Each row is a point on a landscape with many valleys, with its height.
From any point a ball rolls to the lowest of the 2 points nearest to it. It stops when none of these is lower. Distance is the straight distance between rows; heights are no part of it.
Mufak: [151  59 125  58 109 125 178 102 121 106  80 135 109  91 116 114 123 182
  57  99 124 169 169 138  87 126 115  79  95 158 137 119]  h=405
tude: [177 113 110  72 142 130 124 130  85 113 101 152 125 136  96 162 125 121
 144 155  95 122 125 109 121 110 183 160 126 169 105 184]  h=554
fif: [146 127 153 119 107 101  91 127 104 132  76 137 123 119 144 113 116 145
  80 118 118 178 129 172  79 148  61 158 127 137  90 124]  h=370
lifis: [133 111 142 125  86 105 167 113 153 166 118 151  80 137 148 152 156 108
 135 143 127 119 116 164 160  41 115  84 108 140 164 179]  h=296
vulun: [155  68 127  78 100 114 155 106 107  93 104 163 127 102 136 138 106 173
  73 161 127 145 164 129  73 174 115  72  99 173 105 134]  h=422
lurog: [ 71 147 148 180 127 170 153 153 164 184 183  95 158 117 191 156 142  50
 123 213  86 100  90 115 155 146 101 147 167 135 107 124]  h=307
pake: [101 136 132 142 166 110 117 116 113 150 175 108 122 129  81 175 104 164
 168  95 108  78  96 100 152 125 141 153 161 135 153 103]  h=367
sugi: [104 109 188 172 143 149 157 125 152 157 174 105 151 111 177 177 148 106
 124 171  79  83 100 106 132 173  92 115 179 138 107 108]  h=352
doval: [ 91  95 173 150 113 118 153 143 167 151 106  89 161 160 138 133 129 110
 129 160  88 117 129 172 182 109  80  99 140 120 125 165]  h=529
lugu: [174 115 153 150 112 149 166  92 147 152 136 156  85 127 139 131 117 130
 156 120 121 127 140 167 134  44  79 119 130 143 176 148]  h=324
Dizu: [111  77 163  94 112 128 138  81 141 120 125 175  90 137 129 149 113 160
  76 160 121 129 156 103  80 140 121  64 113 160  69 101]  h=442
per: [112 131 123 142 114 108  85 119 109 122  62 153 133 116  95 147 129 140
  85 118 180 146 193 141 122 158 110 173 138 113  73 155]  h=190
Fofe: [130 201  95 161 175 171 168 191 137 134 185  97 115 145 118 106 138 117
 147 124  85 183 168 137 194 106 138 127 118  68 142 141]  h=402
fupu: [110 136  96 160 167 149 116 115  82 113 115 163 143 127  81 202 110 151
 134  94  79 109 136  54 131 130 138 130 145 138 114 146]  h=240
lim: [206 175 122 157 153 167 164 103 113 111 180 120 129 140 143  85 102 131
 113  94 107 131  99 133 108 133 130 160 135 136 136 146]  h=553
viz: [ 74 114 156 138 107 103 142 104 116 121  90 119 129 142 138 120 127 103
 121 116 139 126 135 198 182 136  51 117 146  90 118 151]  h=420
fut: [ 89 110 123 135 120 138 158 139 145 149 153 112 136 157 135 149 150  78
 150 183 149 143 116 111 189 100 147  89 111 168 154 175]  h=220
tadu: [175 178  96 142 143 154 153 147 111 133 145 112 125 161 174 109 140 123
 102 116  74 152 117 107  93 126 120 125 128 123 130 149]  h=538
begip: [155 182 159  92 177 131 165 163 144 128 162 114 118 112 140 109 147 148
 159  92 111 180 150 135 127 161 144 189  87  66 165  96]  h=425
nosa: [155  91 161 116 128 116 160 130 142 146 189 116 137 117 160 163 135 146
 138 159  73  74 104 115 133 164 107 124 143 156 119 136]  h=390
Zem: [156 117  46 113 116 134 133 181  98 116  87 120 175 111 167  92 163 145
 122 137 110 135 161 116  92 160 155 145 124 157  93 133]  h=518
Rikeg: [ 85 128 140 141 152 117  99 102 136 121  82 156 162 207 132 129 132 129
 200 148 157 112 172 150 194 135  91  86 107 109 173 161]  h=452
Saze: [138  84  44 160 132  88 152 172 120 117 119 150  95  99 150 146 120 138
 120 115  93 173 119 151 128  85  82  88  76 148 146 156]  h=299
Pofus: [149 143 139 127 147 161 141 146 120 141 175 113 109 142  78 118 106 204
 116  85 119 133 174  94 114  86 154  98 163 105 144 100]  h=667
tipo: [140 160 147 136 162 187 168 116 164  80 116 124 189 128 156 136 160 118
 125 109 127 167 164  69 120 198 136 108 125 127 167 159]  h=749
bege: [147 146 146 137 112 190 121  79  87  97 108 183 149 125  91 155  94 139
 111 103 157 139 155  71  99 102 114 114 190 133 143 197]  h=617
sipaz: [137 163 170 109 118 117  98 156 126 159 131 154  68 111 116 180 157 141
 172 103 135 135 123  95  98  79 125 155 148 103 153 171]  h=243
big: [137 203  73 157 176 161 131 149 123 153 139 130 140 129 143 121 102 113
 162 115  78 139 133 113 143 126 142 158 139  90 109  77]  h=438
zata: [115 102 129 117  91 135 179 100 136 135  78 139 170  93 148 151 125  95
 132 167 137 155 137 164 144 125  81  85 116 137 130 166]  h=495
bukop: [197 148 120 121 101 192 165 129 138 155 110 112 187 134 100 107  88 143
  78 138 135 111 101 127 129 108 143 121 154 125  99 187]  h=777
nugig: [ 78 138  88 132  75 107  80 128 110 158  37 161 140 117 111 169 124 145
  82 126 196  87 168 126 123 142 106 143 150 120  73 174]  h=134
dinat: [ 98  65 106 129 129 108 133 160 152 119 189  70 127  93  88 142 118 150
 112 127 113 106 136 139 172 140 176 135 126 141 115  85]  h=461
godu: [150 147 107 141 112 134 129 136  67 100 149  99 147  70 161  90 138  93
 118 114 113 169  67 170 120 127 116 156 133  89  95 139]  h=568
Paf: [ 67 166 128 188 154  76  97 157 119 119 143 152  89 131 184 161 135 111
 163 105 160 107  78  93  81 168  74 104  98  84 156 113]  h=359
Tolim: [136 100 101 128 102 128 138 191 151 138 148  75 187  83 189 135 151  88
 107 193  92 132  88 122 124 147 155 122 118 156 122 140]  h=300
vos: [154 154 139  87 146 173 168 151 148 197 108  94 171 146 178  95 155  92
 144 183  89 151 121  89 126 133 188 115 149 155 113  86]  h=543
moku: [149 129  81 147 117 108 138 184 126 111  89 148 120 129 139 148  90 154
 105 138 115 160 139 129  85 121  89  71  67 142 133 187]  h=315
vavo: [147 151 135 147 119 149 162 118 168 111 120 142 151  93 136 168 149  84
 124 134 176 136 133  82 124 185 148 118 117 118 125 161]  h=742
roga: [114 169 146 133 142  91 124  99 128 130 139 117  83 114 110 158 137  84
  93  65 150 134  64 154 131 119 130 179 133  97 140 126]  h=608
ruduz: [ 71 147 111 105 186  97  90 129 149  78  83 127 142 160  88  94 157 149
 115 112 148 154 151 154 174 182 171 160  73  86 116 109]  h=247
Kubo: [105  55 150 114 112  86 121 122 141 117 137 130 132 104 164 127 119 118
 145 178  87 115 104 187 130 140  75 111  92 169 159 104]  h=325
gefon: [152 101 146 142 130 170 120 171 189 122 136 141 119  62  81 123  96  86
 140 128 149 157 145  87 126 115 176 118 119 120 139  46]  h=143
tos: [113 109 109 149 153 133 110  79  90 110 120 174 109 136  85 179  71 128
 140 114  92 126  95  88 126  82 114  99 116 162 141 123]  h=152
Melun: [ 84 121 159 106 138  74  91 145 101 127 146 163  88 170 137 111 158 166
 185 128 160 137 163 147 148 178  94 167  77  75 127  95]  h=314
Suv: [165 103 150 141 152 129 180 105 176 119 154 125 119 153 154 107 140 116
 161 137 118 130 177 160 160 136  92 151  80 155 166  94]  h=265
Menut: [100 108 121 140 130 142 122 103 104 133 113 126 147 142 139 108 124 139
 125 122 107 123 136 104  99 120 137  89 145 142 105  87]  h=383
kimuv: [166  86 100  66  95 119 135 125 127 120  90 134  97  57  99 135 123 101
 103 125 154 136 125 125 110 102 186 168 101 149 111 124]  h=375
milar: [138 106 128 141 108 113 114 118  67 104 169 202 101  82  99 148  58 135
 127 126 152 145 118 123 115 124  75 117 130 138 108 142]  h=237
Dar: [164 143  64 136 150 146 157 155 134 104  74 117 140 144 168 105 159 141
 104 106  84 159 136  95  89 127 143 119  94 130 136 127]  h=528
Popu: [143 140 152 157 147 118  99 126  91 144 170 142 122  99  98 169  83 126
 189  99 105  79  95 137 139 126  86 198 163 121 154  87]  h=416
Birof: [140 102 165 108 128 156 171  97 137 150 125 117 152 160 134 133 123 124
  83 166  86 111 121 139 155 160 122 127 138 137  33 112]  h=567
kevu: [121  81 124 116  86 115 170 141 175 143 127  91  87 156 138 125 159 100
 102 160 126 112 137 158 188  33 136  96 106 176 181 149]  h=266
vapif: [183 136 171 124 146 189 146 149 172 121 121 137 147  97  96 134  89 129
 141 134 123 167 136  85 100 130 142 126 125 135 125  94]  h=195
Lem: [145  87  72 127 119 137 139 186 128 128  97 115 179  64 156 136 166 116
 178 156  98 144 164 121 121 156 140 152 125 148 145 114]  h=509
Gir: [154 117 150  95  90  87 125 150  74  98 110 142  98 116 129 123 114 173
  73 130 111 169 124 178  76 159  67 127 115 135 114 204]  h=349
vuko: [153 121 124  80 141 135 185 101 113 161 116 124 181 132 141 134 130  96
 139 171 102 135  63 142 162 112 136  98 116 162 121 158]  h=513
mapa: [120 111 139 148 146 146 126 175 136 143 128 120 105  96  87 133  98 172
 129  95  79 160 145  80  98  71 138  90 144 117 151  65]  h=654
pil: [101 127 119 157 132 128  90  76 114  94 154 149  83 161 144  90 116  71
 138 143 120 137 112 130 111  82 154 122 108 135 102  61]  h=121
Lisor: [106  87 139 111 117 151 124 121 105  73 142  99 164 143 127  98 146  94
 151 150  74 145 150  98 140 102 163 139 164 159 137 144]  h=571
Vir: [136  92 126 104 153 100 127 125 140 116 179  95 129  72  93 122 149 147
 134  94 128 109 133 134 139 148 172 176 122 126 124  58]  h=443
Divef: [122 121  94 105 121 106 117 124 130 115 110 159 130  85 116 162 152 102
 197 129 189 143 125 132 134 138 145 148  80 110 168 148]  h=377
pid: [148  83 122 127  96 146 123 168 172 138 136 143  93  75  83 125 102 138
 150 134 183 136 146  94 106  84 161  97  94 131 176  65]  h=90
liko: [210 126 140 133 125 164 168  91 130 147 155 123 158 119 110  72  95 119
 137 109 130 114  81 167 115 105 114 166 153 157 152 120]  h=572
Git: [147 170 120 117 118 132  90 150 145 154 114 138 120 145 101 141 124 131
 159 141 178 116 139 145 146 102 158 160 127 102 125 187]  h=318
tev: [132  65  88 124  80 118 134 170 115 109 114 124 162  59 196 151 147 129
 174 171 121 119 139 137  94 150 113 123 141 162 180 128]  h=519
vodi: [118 112  67 130 106  88 111 205 141 154  95  98 142  68 132 139 129 131
 142 100 115 142  90 154 124  95 136 118 129 113 171 107]  h=490
luvud: [135 132 188 119 130  99 130 107 146 153 137 121 103  88  77 139 124 120
  93  47 140 142  97 167 114  79 109 162 158 120 143 114]  h=624
givu: [104  76 112 158 112 107  94 125 123 105 121 118 135 121 151 125  93 123
 134 150  86  98 123 139 104 145  91 111 128 167 134 104]  h=350
mamu: [137 146 123  75 140 125 116 127 116 104 129 122 130 120 134 140 188 115
 183 111 138 140 118 112 129 142 168 194 106 116 169 153]  h=394
piga: [ 94 120  93 114 119  54 107 124 104 112 108 152 131 109 146 180 136 116
 184 127 154  97  82 148 125 168  96 144  87 122 153 140]  h=358
dize: [ 80 132 129 131 167 101 126 111 152  99 103 113 158 190 149  96 152 142
 169 128 157 139 137 168 196 191  91 107  76  98 163 137]  h=465
zopun: [140 118 155 107 113 139 176  91 127  95 109 127 165 111 111 113 108 107
  90 117 137 181 117 167 142 123 118 101 103 119 116 133]  h=479
Nuz: [140 155 161 153 159 128 136 122 165 107 166 172 110 108 102 157 131 176
 154  81 210 151 175 102 139 144 116 107 109  98 162 125]  h=730
bufo: [157 125  98  74 124 134 166 107 107 171  49 153 165 134 101 153 109 112
 130 151  97 134  93 152 143  89 128 107 118 134 125 184]  h=527
sug: [125 149 154  80 148 141 148 122 122 168 108 111 201 173 149 104 134  97
 167 189  82 148  76 123 136 151 147  92 135 126 112 131]  h=530
Fezim: [134 118 140 107 134 131 165  45 116  96  96 123 158 119  82 124 103 122
  75  85 142 132  84 140 125 122 147 111 136 148 125 105]  h=453
bisan: [178 123  89 104  99 152 152  91  83 140 143 154 101 142 174 112 156 115
  98 140 122  94 113 120  98  90 171 153 148 157  98 174]  h=585
puz: [149  88 141 121  87 137 141 110 110 123 184 157 100  75  95 154  87 151
 118 137 165 132 140 127 108  96 112  82 139 142 129 128]  h=179
lidu: [135 116 119 148  92  77 134 175 111 104 125 154 102 134 165 122 115 168
 116 130 122 162 133 161  72 156  37  78 101 128 114 208]  h=332
muv: [111 177  98 171 153 104  67 132 143 172 124 175  85 155 125 157 108 162
 129 136 180  85 179 120 116 183 132 160 123 110  37  93]  h=203
fipe: [ 98 140 137 163 145 141  66  90 116  73 125 152  88 160 108 111  88 101
 133 109 118 139 108 110 103  74 111 112 130 145 141 104]  h=37
sas: [138  85 108 124  99 166 113 130 103 132 143 143 136 115  98 112 101 146
 151 156 160 122 153 109 141  54 158  85 159 141 137 115]  h=93
sadi: [110 174 131 145 125 157  58 114  35  77 117 155 130 152 119 133 112 127
 131 126 173  92 132 121 139 141  82 168 178 119 150 200]  h=457
lamul: [141 167 127 135 143 139 142 109 115 130 151 123 168  61 155 112 127  59
 117 109 106 127  30 152 109 155 135 178 153  92  99  89]  h=579
Fov: [102 123 130 143 126 112 100 127 162 136  81 109 127 183 126 117 137 140
 165 137 132 121 177 152 165  99 110 142 101 128 165 128]  h=435
zapet: [157 130 152 128 121 181 107 107 153 111  41 124 159 132  89 100  82 158
  55 119 153 122 170  90  89 144 134  81 157 150 104 111]  h=550
biseg: [167 148 149 112 140 121 121 119 114 161 144 157  76 136  78 128 115 210
  93  73 160 141 157 111  98  88 132 120 131 127 133  96]  h=679
kud: [119 153 109 165 121 137  88 108  99 168 136 172 118 139 129 145 108 145
 119 154 148  72 154 122 102 166  93 165 152 119  35 119]  h=146
fidi: [ 76 165 146 144  92 131  81 137 142 132 140 120  94 136 140 135 135 137
 114 122 149 118 123 105 121  84 171 101 154 100 119 144]  h=331
lepu: [150 152 151 101 165 144  88 122 100 131 115 168 113 137  65 151 119 218
 122  71 179 133 187  68 107 145 139 126 144 137 123 120]  h=690
Lif: [121 137 132 127 121 133 117 111 130 101 160  70 126 203 175  55 153 119
 120 155 108 106 131  98  97 143 178 126 145 144 133 121]  h=569
Sasa: [159 130 122  93 116 195 185 174 142 195 113 122 138 107 131 119 163 103
 114 182 119 142 144  87 128  99 169 113 140 134  72 113]  h=556
zadu: [150 164 127 137 171 165 117 121 101 138 163 148 135 122  83 173  94 152
 154 109  89 107 102  54 113 126 186 144 160 128 121 131]  h=302
Bim: [190 154  50 140 135 170 137 129 123 147 127 154 111  70  88 114 109 117
  98  85 166 103 112 106 106 107 182 205 131 133 107  94]  h=498
bov: [133 107 167 112 102 149 106  59 132 158  86 182 131 119  96 160  62 122
  98 157 154  90 138 124  92 140 106 130 152 160  69 119]  h=492
boz: [122 124 114 178 101 180 124 105 112 102 130 163 121 139 126 155 120 118
  93 131 130 116 161  72 106  93 119 100 164 127 107 178]  h=595
mib: [ 95 145 166 151 122 145 182 108 176 155  80 118 167 166 142 151 122  90
 125 155 131 143 135 155 177 136  54  56 117 112 130 174]  h=511
Bodo: [153  88 115  88  86 101 114 168  84 123 116 113 128 116 114  94 112 200
  78 131 116 146 158 185 115 140 111 119 133 135  74 157]  h=369
vib: [151 109 115  85 125 116 117 123  94 167  85 146 132 133  86 155  90 127
 137 163  75  98  88 152 143  72 157 157 137 151 112 198]  h=541
fatu: [129 109 136  90 101 105 146  89 133 138 160  76 128 176 177  82 180 110
 128 150 114  93 101 133 119 107 173 102 145 178 149 124]  h=582
Botub: [119 120 175 128 118 122 124 139 126 141 136 103 111  83  89 131 138 160
 122  82  79 150 123 135 107  74 104 129 176 104 146 101]  h=640
rono: [172  86 135  51  98  88 129 119 125 127 137 122 146  59 111 119 136 106
 135 131 162 135  84 165  98 151 176 190 134 131 117 119]  h=403
fineb: [ 77 179 115 157 122 154 148 159 172 177 163  96 182  91 140 169 156  40
 131 165 173 125  82  95 170 127 166 144 137 100 138 152]  h=306
madon: [111 112 151 180 123 100 113 147 140 138 219 136  69 158 160  99 101 113
 177 169 123 102 102 163 120 104  82  86 106 129 150  86]  h=213
nesu: [112 141 152  96 178 103 136 146 165 125 189 106 107 112  99 133 131 143
 147 104 116 146 119 126 142 186 178 187  89  73 123  74]  h=436
Dip: [ 65  93 111 158 125 106 132 165 143 122 123  98 132 160 151 128 152 159
 118 148  75 122 147 131 166 121 106  82 106 132 105 143]  h=542
voget: [119 102  85 148 120 100 144 122  94 117 128 178  99  77 140 176  93 108
 131 124 122 142 111 156 104 116  65 120 105 138 119 140]  h=275
luvug: [102 155 134 122 158  85 136 133 138 164 154 123  76 170 155 125 156 159
 124 106 107 113 164 141 148 143 146 141 134  82  66  98]  h=264
nasu: [ 86 118 177 136 159  95 136 136 128  84 138 121 158 181 109  96 108 140
 147 119 161 127  86 169 153 219  44  88  81  89 154 125]  h=478
sena: [ 99  83 156 111 113 185 137 123  97  73  88 131 196 126 130 100 136  85
 112 141  69 176 167 113 132 113 133 117 186 136 108 146]  h=584
Ral: [116 175 112 122 167  84 114 145 161 165 142 155  59 168 126 127 135 156
 115 121 179 112 173 137 134 173 160 139  89  92  49  80]  h=238
Bemob: [152 144 159 136 147 129 175 115 197 123 123 151 146  95 112 175 128 142
 113  78 195 143 169 106 120 191 122 111  92  97 141 122]  h=735
lodov: [117 112 166 120  98 198 136  76  87  72  97 150 180 116 104 135 119 115
 106 127  93 143 168  82 123 130 120 140 203 150 116 190]  h=603
sos: [ 49 128 155 129 102  80  66 135 119 117 145 134  86 147 142 135 185 145
 161 123 173 118 176 124 152 155 106 136 129  74  98 120]  h=333
zesar: [ 66 147 175 157 119 109  76 187 135 114 140 111  99 159 140 156 161 156
 153 124 144 107 200 120 132 185  99 154 135  71  93 167]  h=356
mogif: [147 212  56 147 176 153 105 144 115 137  88 107 166 113 126 116 124 122
 123  81 106 132 108 100 104 137 176 175 157 107 152 104]  h=459
Dami: [101 133 129 149 170 119 149 109 130 116 175 158 102 143 115 148 124 193
 152  71 140 139 159 114 133 126  87  98 105 106 162 102]  h=723
Kanal: [126 110 198 105 121 124 114  83 159 155  97 165 108 131 120 176  96 129
  92 169 133 117 116 123  96 141 128  98 124 137  76  78]  h=466
tukeg: [ 59 150 181 135 128  85 102 139 142  97 149  88 100 178 109 124 166 131
 140 114 145 104 110 136 197 138 147 147 125 105 154 186]  h=308
dof: [ 91 113 100 128  91 105 101  96  99 165  72 159 132 124 150 179 125 156
  84 146 141  59 138 137 113 162  87 132 160 136  49 148]  h=43
buba: [125 141 149 154 157 128 134  92 193 106 160 103  86 164 173  88 151 117
 150 111 138 128 176 143 106 134 120 144  85 132 196  62]  h=239
nofe: [174 123 121 141 113 186 154 130 154  75  98 104 191 117 151 116 132 147
 113 118 150 156 155  75  83 174 147  85 142 154 185 148]  h=755
susu: [ 89 145 104 153 156 106  70 162 154 133  90 102 126 176 140 141 138 119
 158 133 111 119 125 109 145 127 153 132 110 120 180 136]  h=419
Gul: [140 158 138 137 171  81 117 117 104 143 151 136 119 140 112 152 115 146
 164  72 153 102 104 146 140 175  87 206 114 116 152  96]  h=449
Vegot: [118 135 107 151 112 195 138  87 128  96  84 149 155 139  96 131 120 144
  51 130 180 119 182  89 118 134 149  73 149 129  96 165]  h=574
tul: [ 78 138 127 147 143 170 150 186 146 137 180  80 177 130 134 134 175  51
 138 173 166 141 122  79 196 114 175 113 123 152 160 141]  h=263
vumu: [137 132 146 146 130  94 137 127 128 148 158  96 134 150 132 118 123 141
 132 131  99  78  87 175 142 146  88 142 152 131 100 122]  h=423
dugoz: [146 140 104 141 145  91 127 124 121 152 123 166 108 178 129 147 108 194
 149  93 154 121 155 127 122 113  81  99  95 144 157 130]  h=717
Gezo: [132 143 150  74 162 117 148 171 142 131 144 110 123 102 141 130 195 106
 195 116  94 181 128 103 106 129 172 170  98 115 190 107]  h=409
nodag: [ 79 152 129 154 149  90  97 166 187 149  79 145  90 150 130 196 115 112
 163 124  90 135 116  99 123 123 122 133  94 119 150 128]  h=401
val: [131  82 132  92  82 108 117 157 174 115 119  91 123  90  94 131 146  92
  83 149 129 127 128 141 142 113 185 165 116 125 117 147]  h=351
sis: [211 153 111 157 112 178 135 150 145 139 108 118 140 150 110  95 105 172
 112 124 147 110 159 120 115 132 130 129 148 146 134 192]  h=770
vize: [150  80 114 111  93 116 131 165 178 112 132  53 166  94 132 118 142  86
 106 186 146 120  88 146 155 154 184 136 116 179 139 126]  h=323
Nosan: [120  68 152 119 134 115 145 109 161 137 128 104 127 109 126 140 122 127
 186 145 114 108 141 151 160 111 113 132 114 177 178  80]  h=297
Seki: [ 87  84  54 141 117  71 116 192 157 126 159  65 123  87 116 123 132 120
 113 119 130 116 103 157 166 109 157 110 120 130 163 109]  h=477
Furam: [163 135 131 109  99 161  97  97 111 148  62 160 164 107  95 105  50 162
  90 133 168  98 142 103  60 150 115 126 181 170 103 118]  h=523
tun: [131  62 122 131  67 136 131 127 116 129 122 119 153  69 165 136 161 116
 136 155  87 120 158 171 107 110  82 127 183 156 162 122]  h=532
Peger: [115 202  91 159 166 148 154 151 122 107 136 107 149 167 124  71 155 105
 105 104 124 183 145 169 205 113 138 111 119  65 136 146]  h=382
poren: [ 83  93 191 143 153 132 165  98 121  74 129 115 170 148 107 116  91 154
 119 136 118 117 125 139 139 221  53  72 108 124 127 103]  h=496
vamu: [132  91 152 131 107 145 154 105 158 166 144 118 122 118 143 139 129 109
  72 171  51 101 101 174 161 113 113 122 154 150  67 130]  h=581
duva: [108 107 137 175 131 135 119 104 150 126 203 136  83 141 153 118 105  64
 152 180  94 128 112 148 155  78 118 120 112 151 115  75]  h=173
kupe: [147  88 111  91 131 103 119 127 114 140 165 143 139  57 135 144 137  93
 160 146 124 133 107 141 127 140 167 169 130 135 106  83]  h=424
dutuz: [147  64 127  73 105 115 163 160 128 124  95 110 107 115 110 120 135 169
  42 121  80 149 146 151 131 108 124  93 113 144 100 133]  h=388
Dov: [132 200 105 154 176 136 142 161 114 140 194 137  82 129 126 148 109 128
 146 103  80 147 141 127 157 112 134 163 106  64 111 121]  h=421
panu: [135 189 163 128 148 122 147  97 100 117 156 124 113 103 146 113 156  77
 140  94 154 137  73 159 120 162 134 208 132  82 123 100]  h=594
tobov: [ 97  89 188 114 123 105 150  86 142 107 147  88 142 150 120 133  88 144
  89 142 125  87  74 146 108 196 103  68 133 152  99 104]  h=520
kig: [124  90 139 140 137 100 123 143 120 160 168 163 101 144 184 102 123 139
 180 178  61 111 115 150 124 111  70  79 114 127 116  51]  h=246
degef: [ 87 172 143 165 184  90 104 154 162 124 138 152  61 171 145 169 116 129
 176 121  98 125  98 100 101 161  90 134  74  76 143  91]  h=381
lepel: [116 142 145 103 144  58 116 121 104 170 167 141  61 182 138  95 159 167
 153 106 138 123 133 165 130 145 107 180 107 111 107  67]  h=293
kesu: [125 115 111 133 124 153 129 150 122 136 147 128 134 145 108 142 107 116
 153 162 106 136 104 116 166  59 145 103 141 144 154 162]  h=169
manip: [120 140 136 153 118 149 135 165 156 168 153  77 149 115 210 104 142  57
 109 215  77 119  82 136 120 139 136 132 156 149 117 104]  h=269
von: [158 149 115 131 117 137 130 106 115 119 102 104 195 160 102  70  89 124
 101 138 167 124  94 149 137 155 145 114 131 128  95 179]  h=785
zit: [ 61 147 140  87 168  92  85 124 157  85 115  89 123 189  95  92 182 151
 121  89 145 138 125 126 163 152 181 154 102 103 173 150]  h=271
vuset: [ 67 118 147 137 124 140 129 133 119  85 142  95 158 175 155 114 173 112
 137 138  64 155 144  93 144 123 117 102 131 126 139 146]  h=555
Gotam: [148 137  74 137 141 102  81 128 120 151  86 166 117 166  84 127 112 199
 146  89 215 115 193 124 157 118 128 129 117 152 150 140]  h=710
fulo: [137 120  55 144 119 125 117 162 141 145  70 120 179  67 140 129 150 114
 177 113 141 135 148 143 125 114 105 141 125 128 171 108]  h=501
tiva: [122 175  92 141 159 141 136 129 127 129 141  81 145 198 165  71 143 141
 112 130  66 123 133 126 154 144 153 120 127 121 104 120]  h=552
Nam: [ 74 184 141 145 152 111  98 179 163 114 149 111  94 164 124 150 163 112
 143 121 147 108 153 124 203 165 136 167 128  54 116 179]  h=339
Virak: [135 117 116  77 113 137 121  95  54 114 140 132 105 152 126 122 166 136
 122 118  97 115 115 102 133 109 183 166 145 154  96 174]  h=570
kese: [195 160  52 141 136 163 128 144 138 155  82 127 147  85 115 126 115 105
 121 109 118 120  80  91  78 106 170 168 141 135 136 119]  h=480
Mil: [137 159 130 144 144 154 131 147 122 100 154 123 140 163 109  77 135 139
 117 119 155 174 149 142 189 100 175  93 116  96 142 166]  h=361
Tafa: [101 140 121 117 147  89  85 120 113  79  95 136 149 144  92 108 113 158
  93 110 184 141 179 156 164 187 128 161 107 125  87 115]  h=228
bal: [123 131 112 118 147 112  95 115  70 119 135 171 131 132  51 134 128 202
 128  66 219 140 186 121 173 134 123 134 152 118 137 141]  h=701
Sif: [137  97 181 121 115 146 151  72 142 126 153 115 162 175 115 122  96 115
 105 183 131  80 101 114 130 169 148  91 151 160  76 128]  h=547
vol: [ 79 105 167 113 107  87 113 120  77 125  91 137 116 112 151 152 149 133
 104 107 128 139 116 173 115 153  58 136 152 102  95 125]  h=395
vumo: [140 118  96 114  88  94 147  97 129 132 123  94 122 148 180 107 196 107
 100 126 135 103  99 148 133  97 131 117 124 170 164 172]  h=593
Luvat: [138 159 130 110 108 132  81 141 128 165 149 140  71 125 117 129 151 127
 143 112 166 111 141 120 127  64 188 170 145 112 136 145]  h=289
mezom: [183 130 127 130 102 156 154 133 139 131  82  92 172 142 143 102 130 168
 104 136 125 103 153  93  85 152 123  85 144 169 155 167]  h=762
Lerid: [117 123 123 127 124 139 159 129 170 117 119  80 118 154 128  96 152 100
  95 129 128 160 135 169 164  61 142 109 110 125 173 115]  h=298
bogoz: [153 161 188 144 119 148 118 102 132 132 125 165  84 144 138 155 132 118
 165 114 138 146 143 115 108  65  76 143 137 113 164 171]  h=288
rizi: [141  80 110 122  88 142 147 147  83 146 157  96 173  64 162  88 151 119
 139 168  90 132  94 184 128 116 104 139 182 136 126 123]  h=546
fikul: [153 161 146 134 149  83 107 115 142 177 140 107 112 147 141 116 116 126
 161 124 150  73  85 179 140 145 127 180 128 119 128 127]  h=444
gebok: [172  95 174  73 139 175 171 109 137 125 158 126 140 103 110 116 116 101
 115 137  99 169 100 100  98 129 191 122 128 145 105 121]  h=249
merov: [175 143  84 126 124 111 104 137 128 130 148 124  84  81 128  93 129 129
  93  82 169 152 119 130  81 104 178 178 113 125 132  64]  h=515
siza: [ 88 189 150 156 148 168  26  97  58  93 131 172 124 159 113 113 117 106
 158 127 169 119 138  73 124 140 145 155 192 119 127 151]  h=418
nata: [210 135 102 143 126 190 173  74 145 142 133 127 170 103 140 116 104  91
 145 107 117  90  99 126  94  94 120 170 178 185 183 107]  h=589
bibon: [153 135 134 152 133 149 143 121 207 139 134 123  50 143 173 107 149 122
 129 114 126 117 169 106  82  98 158 124  93 161 192  41]  h=200
lakav: [138 110 110 119 127 155 116 139 167 112 136 130  60 134 125  83 126 115
 127 130 146 129 143  83 119  72 187  96 105 150 176  56]  h=149
kozo: [154 120  98 108  83 138 136 146  66 118 150 105 162  91 177  48 149 101
 136 160 118 170  83 180  95 115 150 115 161 113 114 123]  h=557
patof: [148 169 125 104 127 120 114 138 101 111 127 141 143 151 107  97 127 126
 157 125 194 159 104 170 160 119 158 112  99  90 141 196]  h=341
zages: [ 67 191 160 139 132 127  43 128  90 106 139 123 103 176 133 125 146 124
 137 127 150  93 106  84 111 152 150 125 155  80 126 142]  h=376
feti: [146 139 110 127  86 101 153  92 108 122 138 123  91 127 194 125 186 134
  68 106 124 121 125 157 101 110 122 143 146 142 102 169]  h=598
mozu: [132 114 112 128 153 132 129  83 116 142 103 136 163 118  93 127  88 144
 100  88 155 121 116  93 106 136 151 100 148 143 106  56]  h=415
sab: [ 77 149 113 152 143  66  71 156 102 118 101 173 109 155 132 161 119 136
 193  99 184 114 105 121 131 169  71 127  78  94 146 124]  h=336

Where does a ball stop that starts at each point below?
bege | sas
dutuz | sas
Birof | sab
viz | sas
mib | pid

Call two points neighbours if one is among the 2 nearest of the other. Go from one point of each pair to the other, from neighbour to neighbour, staying as low as possible. Name the highest point that can't be avoided.
manip and vuko | Sasa
kevu and sipaz | lugu
sas and manip | lurog
sab and manip | Vir
fipe and manip | Gul
